Each row is a point on a landscape with many peaks, with its height.
A climber steps from a point to whichever of its 2 nearest points has the largest rise for the distance, and stops where none of them is higher. Distance is the straight distance between rows; heights are no part of it.
lep: [ 29  28   8  -5   7  -2  -5  13  -3 -14 -27 -31   7   9  31  -9  -4 -17
  25 -23  36  17 -17  -8   3   0  45  32 -32  10  11   3  -5 -31   1 -17
  15 -19  -5 -41  -4   5  19  19 -15 -10   6   8 -20  -5  -9  -9  28  15
   0 -13 -11  -4  -3  27  36]  height 35.6
Goga: [-27 -17  13  15 -34  11   2 -18  17 -16  32  34 -23 -10  -9 -13   8  51
   1  -6 -27 -11  11  18  -2  10   9  -5  39  37  -8  -4  -8  -2  23  -2
  16   4 -12  42  31  10  -3 -16  31  13  14  -2  23  34 -18  24  14   8
 -14  -3 -12  21  21   0 -17]  height 28.6
Lemo: [ 48  33 -18 -18   4   0  13  17   3  37 -24 -19  -2  12  -3   9   9   3
 -11  16  10  -5 -19  15   3 -19   8  -9 -24  -6   4 -23  17 -13 -26  23
 -19 -15 -10 -25   1  -6  -5   8 -12   2  17  10   2 -22  15 -21 -23  17
  -2 -16 -21  -5 -17  22   7]  height 10.4
sutip: [-18  -8 -12  11  12  12  -2   1  23 -40  10  -1  -3 -26   7  34  18   6
  14   7  -9   2  12   6 -12 -39   9  14   9  10  -9   5  33 -22 -13   5
  13  -4 -35  19  10  -4  -3 -20  10 -19  10   6 -36 -13 -11   8  -8 -19
  34   9   8  -4   3  20 -27]  height 24.6
tivik: [-16  -2 -46 -10  20   4 -14   5 -23  28  -2   9   3   5  14   6 -41   3
  20  -3  -2   7 -39  -5   4  -5   7  -6 -24   3 -13 -19  -2  15  -6   6
  -8 -16  -2 -16 -23   7 -14  -3  -4  -9   9   4  12  21   2 -24  13  -5
  -6 -11 -12   5   2  -2  23]  height 24.4
rel: [-13 -23  -6   5  26   1 -30 -15  -3 -15  23  29 -22  18 -14 -13   6  -8
 -19  24  -9  -2  14  13 -13  -5 -30 -28  15 -16  -4  -7 -27  34  14  17
 -26  11  23   0   5  -3   2 -22  17 -20   8  -4   3 -14 -10   8 -33   5
   7   5 -10  -6  -1 -24 -26]  height 34.6
fure: [ 57  30  20   0 -13  12  20  27  20  26 -41 -15   9  13 -18  -6  37  14
   5  16   6   6  12   3  -7  -4  28 -17 -13   2  -8 -20  15 -10 -15  24
 -11 -15 -10 -15   1  -8  -8  14  -5   6  14  18  18 -10  45  -4  -8  13
  17 -16 -19  -7  -8   2   3]  height 8.2
dasid: [ 10  38  33  -1  13 -29 -19 -19   7 -27  -7   6  -5 -13  30 -26  18 -52
 -17 -35   4  -1   1  -6   5   6 -11  33   7 -37  14  22 -15 -20  17 -11
  -2   9  36 -18  16 -11   5  15  -5  -6 -28   8 -38 -22   4   9  10   5
   7   2  33   8 -15  13  22]  height 30.1
zeko: [ 45  15  13  -2   1  16   7  -8  -7   0  29   5 -19  28 -38 -18  16   9
  -2  -6   8  -3  29  10   8  10 -13 -19 -37  -2 -24 -31   6  15 -12   9
 -11 -18   9 -18  -3 -16  -4  -1   5  30  20  17  27 -15  36 -29  -3  38
   4 -31 -18 -11 -19 -20 -19]  height 14.2
noze: [ -7   6 -46 -11  13  -6  -5  32  -9  32 -36   8   3  -1  25  31 -33 -23
  -1  15  25 -11 -29  -5   5   2  -9   4  13 -15  41  18 -15  18 -14  12
 -22  -2   6 -21 -10  10  -8   2 -29 -34 -11 -21  -3   2 -12   2   5 -26
  -3  13  -2   7  13  12  22]  height 29.8
tolan: [ 28   5  20  -2   9  -9  30   2  20 -30   9  15  34  17  -5 -24  25  18
   7  21  -1  20  -7   7  -6  -2 -15  -3 -21  14 -12 -28  -1 -20  -6 -28
   4  19 -10 -33  -5 -10 -12  35 -15 -10   6 -11  21  -3  51 -10   5   4
  11 -25   3  20   3 -39  18]  height 45.1
bafiz: [ -9 -15   8  17   8   2 -14  -8  27 -46  24  22  -6 -26   4  14  29   4
  26   6 -29  15  11  17 -27 -32  -7   4  18   6  -6   4   5  -7   2   8
   7  22 -26  18  21  -8  -1  -6  15 -43   4   2 -24   3  23   8  10 -11
  44  -2   3   1   8 -34 -27]  height 22.5
vog: [ 24   2 -10  -8 -14  20  25  29  36 -12  -1  11   2  -6 -18   9  24  36
  17   3  -9  -7  14  26 -34 -38  11  -5  -4  30  13 -14  40 -11 -10   2
  19 -30 -33  24  13 -13   7  -5   1   7   9  -4  -7   3  19   0  15   1
   7  -3 -15  24  -7 -18 -12]  height 37.5
Tep: [-39 -16 -14  -1 -16  10  10  16   1  23 -30 -13  18  -5   0  45 -30   6
  -9  36   4 -13  -5   1   8  -7  -4 -19  22   2  -9   7  14   3 -21  21
 -10  14  -3   7  -9   8  -7 -14  12 -22   2  -8  -4  20 -16  35 -38 -10
   5  21  12 -18  11   4 -23]  height 38.6
Did: [  4  23  25  17  -4   8 -12   6  11 -10 -26 -16   5 -27  22  13  19 -26
  -2  -8  18  -1  32   7 -16 -19  33  24  14 -10   4  33  23 -43 -10   8
  14 -15  -9  10  -1  -1  -3  -8   6  -7  -2  20 -43 -10  16  19   3   5
  32  12  28  -8  -6  15  -6]  height 19.2
kunag: [ 16  12  -7 -23  10   3  -7  16  -6  23 -19 -34 -17   9  11 -19  -4 -13
  -4 -48  18   8   6 -31  20  20   4  21  -1 -23  41  33 -35  11  13  -7
   6  -7  33 -34   1  14  10   3 -24  24 -30 -18 -10 -24 -14 -14  37   8
 -21  -6  -6 -11 -14  12  12]  height 22.1
tun: [-22 -16  33  32 -25 -11 -15 -29   6  -3  25  -1   0  -8  -1 -14  44  11
   5  -5 -12  -2  13  13  -8  -1  56  -3  36  23 -19  -4  10   7  31   1
  45  12 -27  67   6  -8  -2  10  13  16   5   2  20  10  27  27  -4 -20
  22  16   4   4  13 -30 -15]  height 18.2
lalot: [-35 -23  13  -1 -39  20  12  -8  18  23 -20 -17   6  -2  -5  19 -33  33
  -7  20  -5  -7   6 -12   6  10   4 -26  18   8 -36   7   9  10  -6  31
  15   6  -4  27 -16   8 -16 -21  22  11   9   0  16  27 -21  29 -27   3
  -2  14   5 -21   9  10 -25]  height 45.8
nov: [ 35  20  41  -6  -9  -8  -4   8   4  -3 -25 -39  20   3  -4 -25   1 -47
  28  -3  21  27  -4 -31  21  36  20  -5  -2   1  24  11 -14 -12  -4  -8
  -6  10   2 -41   4  10  12  41   7  -4   1  -2   9  -9  21  11  33  -5
  17  -6   1 -19  -1   4  20]  height 12.4
tol: [ 11 -21   9   2  -1 -12  10 -12 -15 -10   2 -29  21  25 -15 -31 -15 -15
  28   0  18  26 -19 -32  -9  28  29   6 -48  51  -9 -20 -12  -2  10 -33
  23  17 -29 -31  -3   9  10  37 -15   0  -9  -2   2  16  -5 -18   9 -18
  -6  -2  13 -24  17 -20  32]  height 40.5
Medi: [ 26  -3  -6 -19   2 -21  21  -9  -1   0   4 -17  13  32 -15 -29 -20  -4
  19   7   4   5 -11 -30   5  23  14   5 -42  40  -3 -35 -20   2  11 -26
   3  21  -8 -45  -2   9 -14  38 -25  17   8 -24  31   6  20 -27  -3   6
  -7 -33  -1 -24  20 -13  20]  height 42.7
duze: [ 48   7  20   8 -24  14  21  14  20  18 -36  -9  13   8 -30  -9  32  11
   7  26  11   0  23  -5 -13 -12  17 -35  -6  -8 -18 -27   5   5 -12  29
 -17   5   2   1   6  -2  -4  13  14  10  25  22  37   9  50   8  -6  24
  27 -31 -26 -25  -3  -9 -22]  height 8.7
biler: [ 30  15  12  -8   1  14  26  23  23 -17   2  18  23  13  -3  -9  32  36
  11  11  -4   9  -3  18 -18 -16   9  -5 -15  26  -2 -29  14 -10  -6  -5
   8 -11 -16 -12   3 -10  -7  11 -11  -8   4  -5   8   1  50  -6  18  11
   4 -20 -14  36   1 -47   9]  height 42.5
Niv: [-46 -27   0  13  16   4 -25   0  -8  12  -2  15 -13   7   5   1  -4   9
 -17  25  -7   4  20   2   0  15 -16 -33  37  -9 -26   9 -39  16  16  23
 -16  11  28  14  -1  11 -11 -25   2 -13   1  -9  14   9 -32  17 -30 -12
  -8  20   4  -3   5   0 -23]  height 44.4
rabep: [  6  25 -22 -23   3  10  31  21   3  33 -13  -4  -7   7   1  15  -1   8
 -35  -9   3 -24   4  13  14 -21 -10  11  -9 -22   0   5  39  -7 -14  -7
   4 -25  -9  -3   2  -9  20 -16 -15  12 -10   6 -17 -22 -11  -5 -25  19
 -28  13   1  -1 -11  32 -16]  height 5.4
Rezuk: [  7  -8  10   4  14   0  -2  -6  21 -37  11  33   9  -9   3  10  25  -4
  13  26 -23  15 -16   9 -16 -23 -26  -2   2 -10  -9  -4  -3   0  -8  -2
  -6  27  -6 -17  17  -9  -4  17   5 -54  -2   4 -18   5  44  -2   8  -7
  31 -14   1  15   4 -50 -12]  height 20.8
rog: [ 30  13  -5  -7  13  -3  -5  -5 -13  17  19  -7 -16  24 -25 -16  -8 -20
  -4   5  12   6  17   1  13   2 -21 -22 -29 -19  -5 -26 -17  24 -10  19
 -28  -3  25 -26  -7 -10 -14   0   3  12  22   3  30 -18  28 -26 -16  25
   8 -21 -17 -21 -13  -6  -7]  height 18.8
nisi: [ 41  24 -21  -8  11   2  -3  18 -13  42  -8 -20  -8  21  -5  -2 -14 -28
  -9  18  29  -3   7  11   6 -17 -12 -18 -14 -22  20  -6 -16  15 -22  32
 -31   1  23 -19  -6  -2  -8   1  -7   0  17  -8  26 -28  10 -24 -34  12
  -3 -14 -23 -26  -9  13   1]  height 14.1
duk: [-16  18  36  35 -17  -1 -24 -15  -9  -3 -19 -16   9 -33  25  16  32 -26
 -10 -26  12   2  25   4  -6  14  55  24  20  -1   8  23  14 -26  11   2
  21  -1  -4  42 -19  11  -5   1   3   8 -16  19 -17  -4  26  33  14 -11
  29  38  29   5   8  -1 -10]  height 17.0
gete: [-15  11  20   8  -9   8  -8 -15   9  -6 -25 -25  -7 -26  16  19   3 -16
 -23 -16  13   0  23   0  -3  -6  12  16  20 -15  -2  38  16 -41 -11  10
  11   3  -1   9  -8   6   6 -28  21   9   1  12 -38 -14 -18  21 -11   8
  25  24  29 -26 -13  38 -24]  height 21.5
sudes: [ 28  18  37  -6   0 -10 -12   7   5  27 -24 -31  -7   5 -12 -26   1 -47
  -3 -17   7  10  22 -22  20  33  11  -4   6 -26   3  19 -11   1  -8   9
 -11   7  15 -20  -9  10  11   3  17  10   4   5  14 -19  20  10  19  -3
  19   1   7 -25  -9  -7   2]  height 10.7
sofed: [  0 -19 -22 -11 -59  15  23  -5   4 -14  39  -1 -11   1 -35  14 -14  49
   5  16   0 -29   1  29   5   3 -41 -29 -15  27  11  12  10   9  -9   3
  17 -10 -11  33   3  -2  12 -13  15  31  21 -20  16  14 -38  18 -23  24
 -35  -6 -24   6   1  20 -18]  height 35.2
dadus: [ -6 -18  -1  -7 -35   0  34   4  29 -34  30 -31  -1  -9  -1  30   2  46
  24   2 -22  -1   8   0  16 -17  -2   2  12  16 -12   2  41 -13  -3   1
  27  -2 -28  28  -4 -17  -2  -6  13  19  24 -15  -2   8 -25  17 -22 -11
   7  23  -2   5 -15  48 -35]  height 28.5
ves: [  4  15  38  17 -38 -21   2  -2  14   4  -6  -3  -9   2   4  -4  56 -14
   2 -17  -3  -9  22  13  -1  -7  59  -5  20   8  -6  14  24   6  16   3
  48  -6 -20  53   0  -4   4   0  -3  19   4   4  12 -10  47  23   0  -6
  20  20   4  -4   2 -32  -9]  height 15.5
Kubi: [  2 -13 -26   6  -1  29  -1 -12 -23 -14  39  37 -20  -6 -34  -2  -2  38
 -12   7   6 -22 -15  29 -14 -14 -31 -11 -20  11   6  -5  -4  20 -10  -6
 -17   2   9   3  12  10  10 -18  10   6  15   3   9   0   5 -16  15  40
 -11 -39 -26  24   3 -41 -10]  height 46.9
pelev: [-29  -4  11  19  12   5  -5  -9   3   4  12  31   8 -10   4 -20   7   9
 -10  -7 -26   8  10  -2   7  11  26  12  15   9 -33 -23  11   3  19   0
  -4  -7  -7  26   2   4  -7  -5   8  -5 -16  12   1  18   4  14   9 -12
   4  12  20  28  14 -15  -9]  height 20.6
vin: [-34   9   1  13  33 -13   2  -4  -9  10 -12  24   2 -13  22 -16   9 -14
  -6 -24 -26  12  15  -3  10  34   7  19  15 -14 -23 -28  -3   6  26 -12
 -17 -15  25  14   6   9   3 -12  -5  11 -31   9   2   1 -32  -6  16 -16
 -10  16  18  28   9  27  -6]  height 23.7
fogek: [ 21  19  44   5 -17 -25  -6   0   8  -9 -22 -29  41  -8  14 -15   4 -52
  22   4  13  21  -6 -18   9  28  17   5   0   5  19  19  -9 -25  -4  -4
  11  16  -4 -26   1   5  -4  46  -4 -19 -11   1  -4   6  35  23  31 -20
  20   5  26   1   5 -15  30]  height 13.2
Dofe: [ -8 -21 -15   6 -17   6 -15 -12  10 -32  23  21 -24  23  -9  10  -5  11
   0  29   5   0   9  20 -11 -16 -33 -36  15  -1   0   7 -12  20  -6  31
   0  16  -2  17  11  -7   6 -30  31 -11  19 -19   3 -12 -29   9 -43  16
   1  13 -11 -26  -6  -4 -34]  height 37.2
Baz: [  5  43  16  16  10  -7  24   7   7 -32   8  22   4   5   0 -32  32  13
   1 -21 -25  -8   8  10   2 -10   4  13  -9  17  -4 -34  22  -5  12  -9
  18  -9 -11  24  12 -18  20  -1  -5   5 -32  -1  -4 -17  26  -7  31  -5
 -30  12   2  44   2 -31  10]  height 15.8
Totek: [ 14  12 -25 -21  37 -30  -3   3  -6 -20  14  -3 -11  41  22  -9 -10 -22
  15  -8  18 -20 -30 -17  12 -13 -18  12 -26  -4  16  -8 -40  33  21 -20
   7  25  37 -35   2   5  -6  25 -31 -16   8 -31  -7 -37  -5 -37 -12  -9
 -12 -18 -29  -9  15  15  29]  height 42.1
zoki: [-33 -36 -23  15  24  -6 -21  19 -27  17 -13  17 -12  -1  13  12 -11   9
 -23  16   0   1  16   5   4  16 -20 -22  24 -11 -15  13 -45  18  13   4
 -32  -6  29  15 -19  15 -11 -19 -23 -15  -6 -11  23  14 -42  -7 -26 -26
 -22  30   0   1   4  11  -5]  height 38.1
laku: [-12 -13 -38   1  -7  25  -3   1 -19 -28  19  48 -30  -2 -34   8  -6  37
 -17  14  -2 -28  -4  30 -14 -11 -31 -12  -4  23  15   3  -2  16  -6 -10
 -10   4   2  30  20   6  17 -29   4  -9   4  -9  11   8 -27  -6  -1  10
 -35 -14 -30  21  21 -14 -16]  height 29.5
vove: [-20   0  17 -14 -22  12  21  -6   7  13 -16 -38   4 -12   2  40  -8   8
 -20   0   2   5  14  -7  13   1   4   6   9 -11 -11  26  23 -26 -10   4
  17   3  -1  13 -19   7   9 -23  17  16   2   5 -24 -10 -32  20 -28   7
   9  27  23 -24 -11  45 -32]  height 24.2
Rol: [-25 -23  -4 -13  17  27 -17   4 -38   0 -18 -14  -7 -19  32  17 -28 -24
  14 -44  14  20 -14 -27   6  20   8   6  -1 -11  29  21 -11  10  -6  -5
   1 -37  12 -18 -12  20  21  -4  -6  17 -20  10 -22  -2 -51 -36  48  -3
 -10   3 -13 -15 -13  35  12]  height 25.8
lib: [-17   2 -46 -19   9   5  -2  15 -10  48 -31   1  17 -12  16  29 -43  -7
  10  13   6  -5 -46  -1   2  -4   6  -8  -2   6  12 -12  10   6 -26  10
 -19 -13 -13 -19 -20   9 -10   4  -8 -31   2  -2   8  22  -3   3   9 -14
  -2   6  -6   4   6  13  25]  height 27.3
disin: [ 14  29   7  -4  34 -17 -16  -2   6 -26   2  25 -22  10  15 -13  21 -42
 -20  -8  -3  -3  -3   1  12  -8 -32  16   4 -37  10  13 -11  15   5   0
 -13   9  29 -22  20 -11   6  -2  -8 -39  -6   0 -38 -39   4   4  -9  -6
   0   2   8   4  -6   3   7]  height 34.0
sim: [  7  25  23   9  -7 -15  17 -11  14 -30  24  30  17  -3  -1 -17  32   6
 -11  -2 -31  -7   0   7  -9  -9  -1  -6   7  21   1 -15  17 -12  13 -13
  22   9 -19  29  28 -18   0  24  -7  -7 -33 -12  -1  -2  45   2  25 -16
 -18   6  20  38  10 -54  13]  height 17.8
Goru: [  5   4 -33 -20  -5  15  14  18  -6  54 -37 -21  -2  -7  -1  14 -12   9
 -36 -47  15   0  22   2  16  15 -19  28   0 -42  30  31  -6  -9  -2 -24
  -1 -17  21  -5 -25  -3   8 -19 -20  28 -39   1  -4  -5 -34 -15   0   2
 -39  12  -6 -21 -13  42   7]  height 1.2
suvu: [-24 -23  30  27 -20   7  -4 -26   3  -3  36  29   7  -7 -12 -29  25  35
   0  -2 -21  -6  11   7 -11  -2  34   9  39  30 -15 -14   8  -1  35  -9
  25   4 -27  56  13  -5  -6  12  16  15  -1  14  15  28  15  25   7  -5
   7   3   5  23  18 -36 -13]  height 21.0
sig: [ 14  28  34   1  -8 -40   5  -1  20  -1 -15  -4  26  -7  17  -8  14 -49
   1   7  -4   0  -2 -15  15  20   4   3   7 -14   8  16  -8 -22   3   5
   6  19   4 -23  13   0 -20  29 -10 -27 -20  -2  -9  -5  50  22  19 -18
  18  -4  40   9  14 -26  21]  height 14.0
bezu: [ -7 -25 -19  -5  36 -18 -31 -18 -20   0  29  11  -7  16 -15 -28 -22 -14
   2  18 -10   8 -25 -15  -8   6 -34 -13 -11 -14  -4 -21 -33  33  15  -5
 -32  18  28 -25  -6  -7 -19  15   1   1   6   0  16   7   5 -24  -9   3
   8 -17  -5  -3 -13 -25  19]  height 24.9
Nemog: [ 17  20 -16 -23  19 -16   5   5 -11   6  -1 -28  -7  33   7  -7 -18 -17
  23 -15  15   3 -20 -19  19   3  16   1 -40  17  10 -22 -28  11  11  -5
   3  -2  16 -49  -1  13  -1  19 -23  -2  17 -19   7 -17   2 -37  11   8
  -8 -30 -22 -22   3  11  19]  height 45.6
vis: [ -1 -13  30   0  10 -17 -21 -14   3  26  -2 -19   0  12 -30 -32  -6 -32
  -9   8 -10  -3  22 -26   8  33  -1 -27  12 -20 -25  -6 -18  17   5  17
 -16  17  15   1  -9   0   2  -4  29  15   7   5  29   5  15  18  -3  -8
  21  -7   8 -21  -4 -30  -5]  height 11.9
befir: [-27 -32 -30   4  30  -7 -24   8 -42  20  -7  -8  -8 -13  18  22 -27 -25
  -7  -9  10   8   1   4   4   6 -20 -16   1 -24   7  16 -31  18  -2   7
 -23 -17  21  12 -30  14   9 -20 -15  -5  -2  -4   1  -3 -49 -27   1 -29
 -12  24  -4 -22 -10  38   9]  height 31.9
gilan: [ -9 -28 -12 -10  17 -13 -18 -20 -29  15  24 -16   0  16 -26 -30 -43  -3
  24  14  -9  13 -30 -48 -14  16 -15 -15  -8  16   2 -15 -33  27  16  -6
 -20  19  12 -37  -1   2 -24  30  -6  21  -1   3  26  27   3 -32   3   3
  -5 -29   3 -23 -11 -33  27]  height 22.0
reker: [-16   8 -21 -11  11   3  12  18  -7  29 -29   1  -9  -2   8  16  -6  -2
 -38 -24   7  -2  20   7  17   4 -13  21  -3 -33   0  14  10  -3  -7  -5
  -7 -14  12   5 -12   2   6 -29 -14  16 -17   0 -16 -16 -34 -11 -14   2
 -29  17   9  -8  -8  39  -8]  height 3.1
som: [-34 -19   7  -1 -46   7  13  -4  29  -1   1  21 -16  -4   5  13  -6  46
 -14   4 -11  -7  10   6  10  15   1 -21  41  29 -24   6   8   8   7   9
  20   0  -6  33  20   4 -25 -25  17  13   5 -18  17  27 -32  13 -19   2
 -21  18  -1  10   9  21 -24]  height 38.0
bafak: [-19  11  -7  19  19  12  13   3   8 -39  -2   6  -9 -34  18  21  22   0
  -8 -14  -5  -7  16   3   0 -36   6  35   5  -4 -12  -4  42 -24 -12  -9
   9 -13 -23  21  13  -5  13 -30   6  -2  -8  17 -34 -23 -26 -11  -4 -11
   4  19   6   9   4  41 -18]  height 26.4
mif: [-17  15  18   2  27 -28 -23 -19  -3  -3  -9   8   4 -14  19 -19  13 -45
 -11 -30 -14   8   7  -9   3  28  -2  17  14 -26   2   4 -13  -9  23  -4
 -14   1  28   5   4  10   7   1   1   6 -25   6 -20 -17 -18  10  22 -12
  14  15  34  13  -9  14   4]  height 27.0
pafov: [-31 -36 -12  -2  29   7 -27  -3 -42   8  -1 -18 -12 -24  17  18 -26 -33
   8 -30  -2  23   0 -11  -3  22  -5  -9   1 -14   7   9 -28  21  -1   6
 -18 -29  18  -3 -19  18  19 -18  -2  10  -5  10 -10   1 -53 -28  32 -16
  -1  13  -3 -23 -14  50   9]  height 28.3
tepor: [ 22  29 -27  -5  40 -10 -18  15  -8  -8   1  19 -20  25  25  -4  -1 -28
  -9  -8  21 -12 -17   0  11 -16 -26  18  -5 -41  19  18 -23  25   2   0
 -10   3  30 -24   2 -11   4   1 -23 -26   2 -10 -20 -44  -6 -21 -14  -9
 -11  -2 -14   0  -1  18  24]  height 37.9
fofuv: [-16 -30 -35   4 -51  21   8  -7  -6 -16  30  28 -11 -16 -49  21 -20  63
  -2  13   4 -28 -15  36  -9 -10 -32  -3  -8  38  21  20  -5   9  -4 -19
  -3   8  -9  28  17   5   9 -28  17   9  20 -14  17  25 -37   9  -5  15
 -38 -11 -28  15  17   7  -2]  height 19.6
keges: [-14  11 -11   9  32  10 -19  -4 -13 -18 -12   7  -3 -32  30  13  -9 -25
 -14 -17  12  -3  -2  -5   0 -26   1  40  -9 -29 -12   5  21 -26 -20 -10
  -1 -17   3  -3 -14  -7  14 -23   8  -1   1  29 -39 -20 -35 -12   4  -2
   8   6   7   3 -10  57   6]  height 29.2
gesis: [-20 -10   7 -20 -40  -1  34  -1  21  -8   4 -36   6  -6   4  48  -3  26
   6  12  -9   2   9 -11  28 -12   9   4  14   5 -10  13  37 -10  -4   0
  23   1 -10  14 -11  -5   4 -11   7   9  12  -7 -19   4 -25  21 -34   4
   7  33  14  -5 -10  51 -39]  height 26.5
zepep: [ 14 -23 -12  -6 -28  11  27  23  38 -19  14 -10  -1 -11 -19  17  10  47
  30   2 -19 -16  15  28 -35 -36   1   0   5  25   9  -4  44 -15 -10  -2
  24 -17 -42  29   2 -15   7  -3  11  21  23 -18   2  15  -2  16  -4  -9
  15  -3 -14  11  -6  10 -21]  height 33.0
setu: [  3 -15   7   4  -2  10 -11  -2 -12  46 -10 -19   1   9 -22 -23 -33   4
   3   7 -10  -8  10 -26   3  26   8 -23   2 -16 -15  -5 -12  23  -4  24
 -25   0  12   1 -17   9 -11  -6  19  17  11   8  37  36  19  21   1   8
  -1 -17  -6 -15  16 -39   2]  height 15.6
lum: [  1 -10 -12 -19 -41   9  15  -1   2 -12  32  -8 -19  26 -11  15 -10  24
   2  27   3 -11  11  16   8  -4 -37 -37   0   4   2  16  12   8  -5  25
  21   3  -5  34   2 -10   8 -14  13  24  17 -23  10  -9 -36  11 -53  24
 -25  12 -13 -19 -11  21 -32]  height 54.7
fofik: [ 33  20 -20 -25  -4   5  24  17   1  36  -3 -20  -8  14 -12  17  15   4
 -28  23   6 -23  -8  22   3 -31  -4  -9  -6 -11   8  -2  34 -12 -20  15
  -4 -16 -13  -9  10 -10  21   6 -10   1   6   7 -12 -26   3  -4 -47  23
  -9  -4 -14  -8 -18  22 -15]  height 8.0
sed: [-19  20  34  18 -12 -22 -13 -13   6   1 -10   4  21 -25  16   7  26 -37
  -7  -7 -10  -5   9  -1   3  18  33   8  22  -3  -3  15   8 -16  16   9
  12   9  -5  22  -1   7  -8  11   0 -15 -21   7 -17   3  39  31  14 -17
  28  21  41   9  12 -33   0]  height 15.4
Vun: [  3 -21  13  12  21  -7  13 -11   7 -29  31  27  34  11  12 -26  -2  33
  11  13 -18  17 -34   2 -23  -8 -17  19 -21  15 -21 -21   5 -15  -2 -43
   5  29 -20 -21  -9  -4  -8  32 -12  -9  -4   6  10  21  30 -14   6   2
  -4 -15   7  31   0 -53  34]  height 42.4
Par: [ 12  11  25  -3  -4 -21  11 -17  20 -35  23  34   5  -4   0  -5  29  -8
  -9  15 -39   0  -9   1  -8  -9 -25 -11   8   2   2   0   3 -12   5  -5
  11  22 -10   4  35 -14 -11  23  -5 -37 -26 -11 -12  -2  50   3  14 -20
   5 -12  24  20  15 -57  -1]  height 19.3
fuze: [  3   8 -16 -21   3  18  -1  13 -15  15 -37 -22  -6  -3  25   7 -28  -9
   5 -45  25  14 -18 -22  11  17  13  20  -7 -15  45  23  -9  -3  -5 -12
   9 -28  11 -32  -8  17  16  -2 -13  14 -24  -2 -19  -5 -36 -24  43  11
 -23  -4 -15 -10 -11  29  17]  height 23.8
gos: [  7 -22   4  10  -4   6 -17 -21 -36  39  19 -14   1  10 -35 -23 -37   7
  23   6  -6   3 -11 -27  -6  20  -3 -10 -12  -9 -11 -18 -19  22   1   4
 -31   5  11 -24 -10  -4 -25   9   8  31  13  19  39  48  18  -6   2  24
  -1 -39  -5 -16   0 -45  15]  height 19.1
dobo: [ -9 -21  18  35  18  -7 -10 -25  -5  -1  31  17  42  -3   5 -35   9  21
   9  11 -18  34 -21  -4 -26  -2   9  23  -7  19 -20 -22  11  -8  11 -24
  19  28 -29  21   0 -15 -23  34  -7   0 -25  20  -2  20  20   7   1 -28
  -6  12  27  38  -1 -35  33]  height 39.2
sifal: [ -8 -29  -8  10  24   5 -16 -30 -30  -5  49  34 -15   8 -29 -20  -8  21
 -12  19  -3  -6 -21   5 -13   6 -42 -11  -5  -9   0 -18 -19  26   2 -17
 -34  15  19 -17   4  -2 -12   4   4  18   9   8  15   5  13 -24  -4  36
  -4 -43 -15  19 -12 -44   9]  height 31.5
Zur: [-27  -9 -29 -11  -1  -4   9  26 -13  24 -34  14   9   1  11  54 -23 -14
 -21  33  19 -23  -6   9  10  -2 -18   2  23 -17  19  19   9   5 -15  -6
 -25   3  -1  -1 -15   0  -2 -15 -24 -34 -10 -17  -5   4 -25   7 -38 -29
  -4  29  10  -3  14   9  -5]  height 33.1
liv: [ 22  30 -12 -10  18   2 -19  10  -5   3 -26 -16   4 -13  30  11 -13 -23
   1 -11  29   3 -24  -2  -2 -19  13  27 -16 -20   6  15  11 -35 -24  -6
   0 -22   1 -29  -9  -7  17   7   1  -7  11  17 -34 -15 -12 -10  16  10
   9 -12   0   0 -19  43  26]  height 32.5
Mobol: [-13 -25  -9  20 -40  20   8  -6  13 -26  32  23 -19 -28 -29   3  -6  71
   7  -5 -18 -17   9  28 -15  -3 -12  11  10  46  -3  -1  -9  -7  10  -7
   8   2 -13  38  27   3   3 -27  32  18  19  -3  18  37 -38  13  24   8
 -24 -11 -18  21  11  21  -8]  height 18.7
Fas: [ 12   5   0  -6   6 -11   7   7  -1  -9 -13 -25  28  22  20 -11  -9  -9
  39 -12  18  17 -25 -12   1  12  51  23 -42  38   1 -17  -6  -8  11 -25
  18  -9 -20 -34 -19  13  13  18 -24 -23  -5  -5  -7  15   2   4  33  -7
  -8   5  -5   6  17  -6  41]  height 38.2

Two climbers start at each pair of points below. Name the first point that both come to, or write -.
Rezuk / mif => Nemog
vis / tun => -
dasid / sim => Nemog
lib / vin => -

Write out the way that a climber takes from each point below.
sudes => nov fogek sig sed duk Did gete vove gesis dadus zepep vog biler tolan
Goru => fuze Rol pafov befir zoki Niv
ves => tun suvu Goga som lalot
Par => Rezuk bafiz sutip bafak keges liv lep Fas tol Medi Nemog
